Each row is a point on a tangle of strands that fork, close into loops and nearly touch. The rows are in no order.
Two points are linked if the straight distance between their rows is under 42.1. Some points are linked to none.
Q_833: [ -5   0  -6  25  -6 -12 -34 -10  -3 -19 -12 -16  -1  -1  27   7  -6  -5
  -1   0]
Q_646: [ -2   7  -6   4  -4 -18  -5 -31  18 -12 -18 -18 -24   1  14  15   8 -14
 -18  17]
Q_310: [ 22  -2  24 -10   8 -12  -6  27   4   8  -8   4  -1   7   8  12   2  10
   3  -5]
Q_810: [ -5 -10 -15   0   2  -5  11 -15  16   0  -2   4  -7  10   4  -3  -8  -3
  -9  16]
Q_202: [ 10  -9  -3  -7 -13   5  -2   5 -12   6  -7   4  25   1  -1   4 -28   4
  12   0]
Q_15: [ 14  10 -11 -11   1   9   9  -7  -7 -15   2   5   7  -1  -7  -7  -5   9
  -8  18]
Q_487: [-13  -5  -5   6  14   9   4  10  -4  -7   7   7  -7 -11  -3 -20  25  -7
  -7   7]
Q_85: [ 12   2  -1   7  26   3  17   8   1  13  -9  13  12   6 -14   5  -2  -3
  -8  10]
Q_587: [ 10 -12  15   0 -15 -10  -8  11  16  10   1  -6  -3   3 -11  12  -8   7
  12   1]
Q_581: [  3   0   4  -6  -3   0   0  20  -7   8  -8  17  -1  -1  20 -13  31 -22
  -1 -14]
Q_328: [  9  -8 -22   1  -6   9 -19  -5  -8 -12  -4   1  13  27  -3 -10   0   2
 -18  -4]
Q_928: [  2   2   9  -8 -16   4 -15  13   2  -9  13  -7 -18   7 -13 -23  21   4
  -6   7]
Q_168: [ 12  26   8  -8  13  -3   9   8  -2  15  10   3  12   4 -23 -14  20  11
 -15   8]
Q_405: [ -7 -10 -11   1   1 -19  -1 -26  20  -6 -10 -15 -15  19   4   3  -1  -7
 -18  13]
Q_457: [ -6  16  25  -2 -14 -12   2   7  -2  29   0   8   6  -1   5 -16  15  -2
  -1  -4]
Q_272: [  0  22   8  -6 -12  -3  12  -1 -10  12  10   8   0  -5   7 -34  22  12
 -13  19]
Q_647: [-15 -11 -24  -9 -11  19   0 -11  -3 -17  14   0  -5   5   6  -4  19 -15
  -1 -20]
Q_872: [ -1   0 -22  -6  12  12  22 -15  -7  -9   9   4  12   3  -5  -8  -2  -3
 -10   6]
Q_489: [-10   0 -31 -10   5  10   5 -22   7 -15  10  -2   7  -1   4   2   4 -14
 -11 -10]
Q_602: [ 17   7  -6 -17  -7   0  10  -1  21   0  12   1  10 -13   4  17 -21   1
   6   3]
Q_630: [  0 -20   6   4  -2  -6  -2   5 -11   6 -14   6   2  14  15 -12 -12  15
   1  19]
Q_91: [-10 -28   6 -13 -10  -4  -7   5  -1   5   7 -12   9   0 -16  -6  -5  -4
  10 -14]
Q_55: [ -6  23   2  -5  13  -6  15  -3   5  23  19  12   2   6 -20 -20  13  10
  -5   2]
Q_918: [  5   0 -14   9  10  -9   7   0  21   5  13  10  16   3  -2  20  -1  -8
   5 -21]
Q_520: [  7 -14  17 -19 -25  -7  -9  14   4  14   7  -5   9   1 -18  -8  -3  -3
   1  -3]
Q_56: [ 10  16  10  -1  12  -9   6   9  -5  13   7  14   7   4   3   3   4  14
   8 -15]
Q_759: [-10  12  23   5 -14   5   4  14 -18  22  -8  10   1 -10  -4 -10  18 -14
   4 -16]
Q_176: [-13  -9 -23  20   7   9  -2 -16 -14   0 -15   6  12  18   4   4  -8  -9
  -2  -7]
Q_861: [-10  -3   0 -15 -15  11 -10 -10   5 -14   0 -22  -3 -19 -11   5 -19 -11
   7   1]
Q_840: [  4   1   9   2  17 -14  11 -14   1  -6  -3  -4 -10  -1  15  19 -17  27
   9   2]
Q_76: [ -5 -17   1  19   7  -5 -22  16   1   0  -7   5  -2   8  12   1   1 -12
   7  -9]
Q_599: [ -3  -1  -1  13  21  -7  15 -14  12  -6  -2  -1 -12  -8  20  11 -13  10
   3  14]
Q_822: [ 11   1   5   8 -16  12   0   4  -2   0  -6  -9  10  -9 -32  21 -18  -7
   8  -9]
Q_875: [ 18  20  24 -12  14 -12  -6  18   2  10   5   6   1   5  -2   7  14  18
  -5 -12]
Q_768: [ -2   6   5   3  23   3  -1 -12  -8  -9 -11  -2  -4   2   6  25 -15  13
  15 -16]
Q_802: [  7  -9  -4 -13  15  -9   0  -7  17  -2  -7 -12  18   5  -4  14 -22  -2
 -10   8]
Q_398: [  5  -4 -11   6  -5   2   4 -10  -5   2  -5  -4  25   0 -12  22 -27  -5
   8 -11]
Q_976: [ -7  -9 -14  -7   6   4   2  -8   7   1   7  -2  19   3 -10  16 -11  -8
  12 -25]
Q_850: [  9   4  -3  -8   2 -10   5 -13  28 -14  -9 -28 -15  -3   3  26   5 -12
 -25  16]
Q_343: [ 23   9  21   3 -26  -5  -8  19  -1   0  -2   3 -13  -5   5  10   9   5
   7   1]
Q_38: [-15   0 -10   6   1  24   6  -8 -23 -14   1   2 -10 -13   0   9  13  -4
  11 -27]
Q_300: [-11  14   5   3  -8  -2   4   3 -14  13  18  12 -16   4  12 -28  20  13
  -1   3]
Q_449: [  6   6   2  -2 -16  14   0  -8   6 -17   0 -21   1 -18 -28  14 -16  -3
   2  10]
Q_983: [-18   3 -16  20  13  14   6   0  -7 -12   5  11 -16  -9   4  -9  14  -2
   3   6]
Q_71: [  0  12   9  -1 -10  12  22  -4  -8  11   0   5 -17  -4 -23   0   7  -1
  10   2]
Q_593: [-14   3  -8  21   1  20  -1 -11 -12 -20  -7  -1 -27  -2   2   6  13  -6
   7 -11]
Q_169: [  4 -11  16   3  -5  -2   5  17  -2   3  -5  -5  -5  -3 -13 -12   8   3
  -6  14]
Q_588: [ -3 -11  -4  34  10  -5 -23   6  -1 -11 -20  -5   6  -2  17  11  -5  -8
   3  -5]
Q_669: [ -1   0 -26  11  -5  16 -18  -6 -22  -5   2   5  12  26   4   1  -6  -1
  -3 -15]
Q_676: [ -9  -9  -9   1  15  -5  -5  -3 -12   2  -2  13   5  14  17 -11 -19  17
   5   4]
Q_144: [-15 -22   4 -12 -10  -4  -2   0  13  -4   3 -13  -1 -13  -5   3 -15 -17
  15  -3]
Q_74: [ -3   7  -2  -3   5   3  10  13 -11   6  -4  18   6  -1   7 -22  24 -13
 -14  -1]
Q_52: [ -3  -1  -5  10  16  -7  -8   0  -7  -8   8   7 -11  12  28 -14   4  22
   0   5]
Q_710: [ -5   1 -16  -9  11   1   6 -19  -3 -12  -9  -1  12 -17  26  18 -26 -11
   5  -7]
Q_66: [ 16   6  -7 -24 -11  -1  -6   5  11  -4  10   4   9   3  10  -1 -15  10
   4   2]
Q_899: [ -9  -7  10  -4 -16   9  -8  22  -9  12  -3  12  -9  -5  -1 -19  18 -21
   8  -8]
Q_156: [  7 -18  20   2   5  -9 -10  23   3   6 -12   8  -5   3  17   7   3  -6
  11 -11]
Q_321: [  6   7   1  -7  -1  -4   1  11  -3  -3  13   4   7  -4   9 -27  17  15
 -15  21]
Q_932: [ -4  23   0   3  -2  14  11  -7 -21  10   9   9  -7   9 -22  -6   4  14
   5  -8]
Q_709: [  8  -7 -10  -8   6  -2   9  -1  -9  -8  -6   0  23  -8  19  10 -23   4
   1   1]
Q_13: [-19 -10 -17  20  22   4  10 -14 -12   7 -17   2   6   1   6   4 -20  -2
   3  -1]
Q_493: [ 11  -2  10   2 -22  -7  -6   4   9 -11   1 -10  -8  -8   2  17  -7   5
   6   3]
Q_821: [  4  11   8  -4   3  -8   2   2  -7   4   7   9 -18  15  18 -16  18  22
   0   3]
Q_247: [ -4  -5  23  -2 -10 -11   7   5 -16  23 -12   8  -5   7   8 -10  -5  21
   4  13]
Q_508: [ 10   1  11   5 -12 -12   8   1  -5   7   5  -7   4  -1 -12  -1  15  13
  -4   3]
Q_434: [ 17  -6  -3 -19  -7  -4 -19  12  11   6   8  11  13  20  19  -6  -9   4
   3  -4]
Q_107: [ -3  22  11   4  -9  13  21   7 -17  11  -6   7  -3 -16 -18  -2  24  -8
   4  -5]
Q_295: [ -3   0   0  16  -5  -2  -6  11  -3   8  21  -3  23 -10 -16 -12  -3  12
   8  -2]
Q_799: [ -6   4  -6  20  -4 -15 -20 -20  10 -13 -22 -23 -13  -3  13   9  -1 -17
 -10   9]
Q_315: [  3  12  -8  -8  -2  11  -2  -1 -16  -6  10   8   0  -1  -1 -11   1  12
   3  -1]
Q_440: [  1  -4   0   0 -12 -13  -9 -11  34  -8   8 -27 -17  -7   5  16   1  -2
 -12   9]
Q_554: [ -3  -5  -3   8  16   3 -11   2  15  -6  14  -2   1   3 -18  -9   5   1
  -7   2]
Q_518: [ -2 -10  21 -20   5  -9  -1  19   2  11  -2  -2  -3   0 -12 -17  15  -5
 -11   6]
Q_847: [  1  -9  -7   5  14   8   1   8  -6   3  -4   6   8  16 -20  -4   3  -7
  -5  -3]
Q_815: [  1  -6   6  -3   1   4 -24   8  20 -18  11 -15  -6  -1 -14 -12   9   6
 -11  14]
Q_927: [ -9  -3   2  -1  -9  15 -17 -12 -10 -19  -2 -15 -11  -3  -5   5  -9  -5
   8  -8]
Q_373: [  5   2   7  14  22  -2  -1   7  -7   3  -6   4   0   3  -9  15  -6  11
  10 -14]
Q_365: [  6  -7  -3  -6   2  -7  24 -11   8  -2 -11   2 -12   1  17  11  -7  -2
  -3  19]
Q_393: [ -5  -9  11 -10 -10   7   5  11  16   4   6  -4 -11 -21 -11  -2  -6 -18
  12   9]
Q_329: [  5 -10  -4 -21  -7  -2  12   1  22  16  13   8   9  -2  -6   4 -13  -9
   8  -3]
Q_339: [-24  -6 -13   8  19  -2  14 -23  -3   3 -10  -6   9 -19  10  12 -19 -12
   5  -5]
Q_115: [-12  -1  -6   6  -7  -1  -5 -15  22 -17   7 -22 -17 -14  -9   7   3  -7
  -2  13]
Q_720: [ -9   3  -6  -9  -5  13  -2  -1 -20 -10   9   3  -6   1   0  -7  16   1
   2 -21]
Q_531: [  3   3 -10  21  -1   4  -8  -3  11 -12  -6 -14  12 -19  -6  13 -13 -17
   0   4]
Q_558: [  7  -8 -10   1   6 -12 -16   2   5  -5   4   6  16  18  28   0 -17  11
   3  -7]
Q_472: [ -9  22  31  -7  -7 -13   3   2  -6  35  -4  12  -9  12   7 -17   4  20
   1  11]
Q_483: [  0   2   0  -5  -8  18  13   1   2  -5   1   3 -12 -19 -12   7   1 -11
   6   4]
Q_811: [ 14  22  12  -2  19   2  15  13  -6  15  -9  12   1   2 -16  -1  19  -2
 -13   5]

A tip is a point with one link. Name the tips that can be reached along the links from each point below, in the order of the rows.
Q_168 | Q_928, Q_55
Q_588 | Q_115
Q_169 | Q_508, Q_518

A piece is all that can be reached along the links. How many separate loops has the piece of each point below (a circle has one, a figure eight two, a Y none), and how many tips (points with one link)?
Q_55 | loops 0, tips 2
Q_593 | loops 2, tips 6
Q_646 | loops 1, tips 1
Q_518 | loops 0, tips 2
